A landscape with many peaks, sampled at points; each row gives a point and its height.
From any point a climber takes the steepest step (rise divided by distance) to one of its 4 nearest points. It stops when none of these is higher. Distance is the straight distance between rows; heights are no part of it.
k_350: [ 95  71 101  53 120 115  92 108 120 127 102  99  56 139 132  84 105  47
 149 171]  (h 1.9)
k_662: [121 127  77 104  84 103 137 104 107  81  97 100 123 100 103 125 103 115
  59  85]  (h 60.5)
k_228: [ 68  78 129  48 102 126  92 115  96  76 122  69 123  97 104  41  90  72
 139 134]  (h 13.8)
k_829: [138 116  63  75 114 108 133 127 106 114  85 104  94 113 111 123 102  90
  96 135]  (h 41.1)
k_971: [163 119  75 119 106  89  98  87  99 114  65 122  95 116  87 153  99 122
  84  93]  (h 34.2)
k_675: [ 89  82 120 107  87 100  72  93 105 102 103 102  70  99 108  97 104  87
 116 109]  (h 31.9)
k_666: [ 75 102  89 176 117  84 118  77  62 123 109 127 126  66  69 127 111 114
  57  34]  (h 67.8)
k_557: [155 124  48 100 124  93 114  93 115 123  30 122  81 135  97 147 111 136
 109 132]  (h 32.1)
k_32: [ 91 112  94 129  82  93 107  94 105  93 117 100 118  97 106 115 104 114
  68  71]  (h 50.8)
k_806: [157 116  82 100 112 109  99  93 103 113  72 118  77 113 111 132  98 101
 113 116]  (h 26.7)
k_751: [ 56 102 126  68  91 114  84 116  98  69 134  65 131  85  88  51  92 105
 116  90]  (h 5.3)
k_297: [151 123  23  82 105  98 136 128 117  88  57  97 118 124  89 133 101 125
  66 123]  (h 57.3)
k_583: [105 136  78 122  94  80 128  97 101  79 114 103 128  96  95 131 109 128
  43  55]  (h 59.4)
k_639: [ 63  91 159  81 110 104  59 101  93  89 127  82 101  79 102  50  98  93
 128  88]  (h 39.5)
k_386: [ 82 130  76 105  77  99 141 108  95  66 116  88 126  96  93 107 110 114
  63  81]  (h 53.4)
k_894: [114  91 117 131  96  78  78  67  97 130  99 130  74  90 104 121 104 100
  91  72]  (h 68.9)
k_43: [ 75  62 147 137 109  75  61  63  95 126 104 115  85  87  89  77  89  96
 108  74]  (h 72.7)
k_535: [ 59  96 111  90  90 109  88 107 101  80 128  76 120  87  91  67  89 111
 112  86]  (h 21.4)
k_627: [ 60  77 177  91 113  92  49  88  86 108 124  97  94  70  97  52  97  92
 126  78]  (h 53.1)
k_554: [150 117  90 106 105  94  96  89 102 116  83 118  82 109 100 144  97 114
  95 100]  (h 30.8)
k_960: [106  94  93  78  87 120 119 114 104 101  95  96  83 107 125  99 104  68
 116 150]  (h 14.1)
k_999: [ 75  66 137  73  93 115  76 105 107  78 113  79  92  99 105  62  90  82
 143 117]  (h 74.2)
k_990: [152 122  45  99 100  98 116 112 106 101  55 108  99 118  93 142 101 128
  84 117]  (h 42.8)
k_426: [ 87  91  81  63  75 110 131 115 107  80 116  70 121 107 120  66  94  70
 105 155]  (h 75.7)
k_845: [ 87  82 114  89  83 113  97 106 103  81 103  87  84 110 111  84  90  83
 123 126]  (h 21.3)
k_98: [ 81  70 164  87  98  95  52  92 102 101 111 101  76  93  97  65  92  86
 141  95]  (h 36.9)
k_721: [139 131  48  86  94 102 143 128 107  73  76  97 131 114  94 136  99 114
  60 100]  (h 72.8)
k_503: [117 106  66  65 105 110 137 124 114 109  95 103  88 121 131  95 102  68
 107 154]  (h 27.0)
k_186: [ 79  90 121 128  81  85  83  83 101 110 106  99  84  97 102  97 101  99
 106  81]  (h 50.1)
k_321: [150 125  68 124 103  87 109  91 102  98  70 117 110 115  78 154  95 134
  77  79]  (h 34.0)
k_883: [117 107 100 147 104  76  93  71  86 134  95 130 102  89  93 136 104 115
  63  46]  (h 73.9)
k_431: [ 95  56 150  94 103 114  58  90 102 110  94 113  41 107 105  84 104  69
 157 135]  (h 12.2)
k_913: [129 135  56  92  91  99 148 123 105  65  91  99 140 106  86 135 104 133
  39  85]  (h 65.8)
k_590: [ 84  67 104  59  93 115 102 113 100  91 112  81  92 121 122  63  90  55
 138 167]  (h 24.1)
k_255: [ 56 111  88 144  94  77 126  90  87  93 125  88 131  93  84 105 112 129
  60  55]  (h 59.3)
k_587: [112 113  88 101  69 111 120 111 104  83 105  93 106  98 118 104  99 100
  86 108]  (h 42.5)
k_104: [ 70  66 131 154 115  78  71  67  93 126 104 128  93  74  80  90  89  95
  92  61]  (h 84.2)
k_351: [ 48 106 128  81 101 101  80 113  99  82 139  65 129  79  94  50  99 113
 113  77]  (h 18.6)
k_677: [ 75  51 185  89 108  89  39  76  94 113 106 122  65  77  98  63  93  81
 153  91]  (h 36.3)
k_132: [ 94  92  93 185 114  92 101  64  74 128  93 135 124  58  68 138 100 106
  60  31]  (h 69.3)
k_232: [ 55 112 109 115  91  85  99 104  97  77 128  72 123  96  87  77  99 126
  90  64]  (h 43.1)
k_195: [144 129  36  58 100 101 148 137 106  98  71  91 121 120  97 119 101  89
  76 129]  (h 58.6)
k_152: [148 113  72  91 133 115 100  95 112 123  57 115  68 124 105 126 103 104
 119 123]  (h 24.5)
k_789: [125  91 100  85 111 124  96 100 110 121  89 111  63 115 127 111 109  76
 130 144]  (h 13.9)
k_598: [ 57  91 112 160 109  81  94  78  78 114 114 106 106  80  76  89  99 120
  80  52]  (h 69.8)
k_635: [145 108  77  76 130 113 106 107 116 129  67 114  63 121 118 119 103  86
 126 144]  (h 24.6)
k_699: [ 67 103  97  90  75 113 117 117 108  71 114  70 124 102  99  79 100 102
 100 107]  (h 20.0)
k_890: [ 39  99 154  66 103 118  57 119  76  94 169  74 120  62 109  35 112  96
 120  81]  (h 20.9)

Call two points neighbours if one is among the 4 nearest of the other. Go from one point of each pair to the other, from neighbour to neighbour, staying as high as possible. Name the lowest point that can't be avoided.
k_721 and k_883 => k_255
k_104 and k_999 => k_639
k_883 and k_104 => k_132

For each start below, name the point where the climber stops.
k_350 => k_426
k_557 => k_721
k_587 => k_721
k_806 => k_721
k_503 => k_721
k_751 => k_999
k_232 => k_104

Two climbers start at each pair of points below. Name the first point that both come to, or write -.
k_351 and k_627 => k_104
k_152 and k_789 => k_721
k_554 and k_635 => k_721
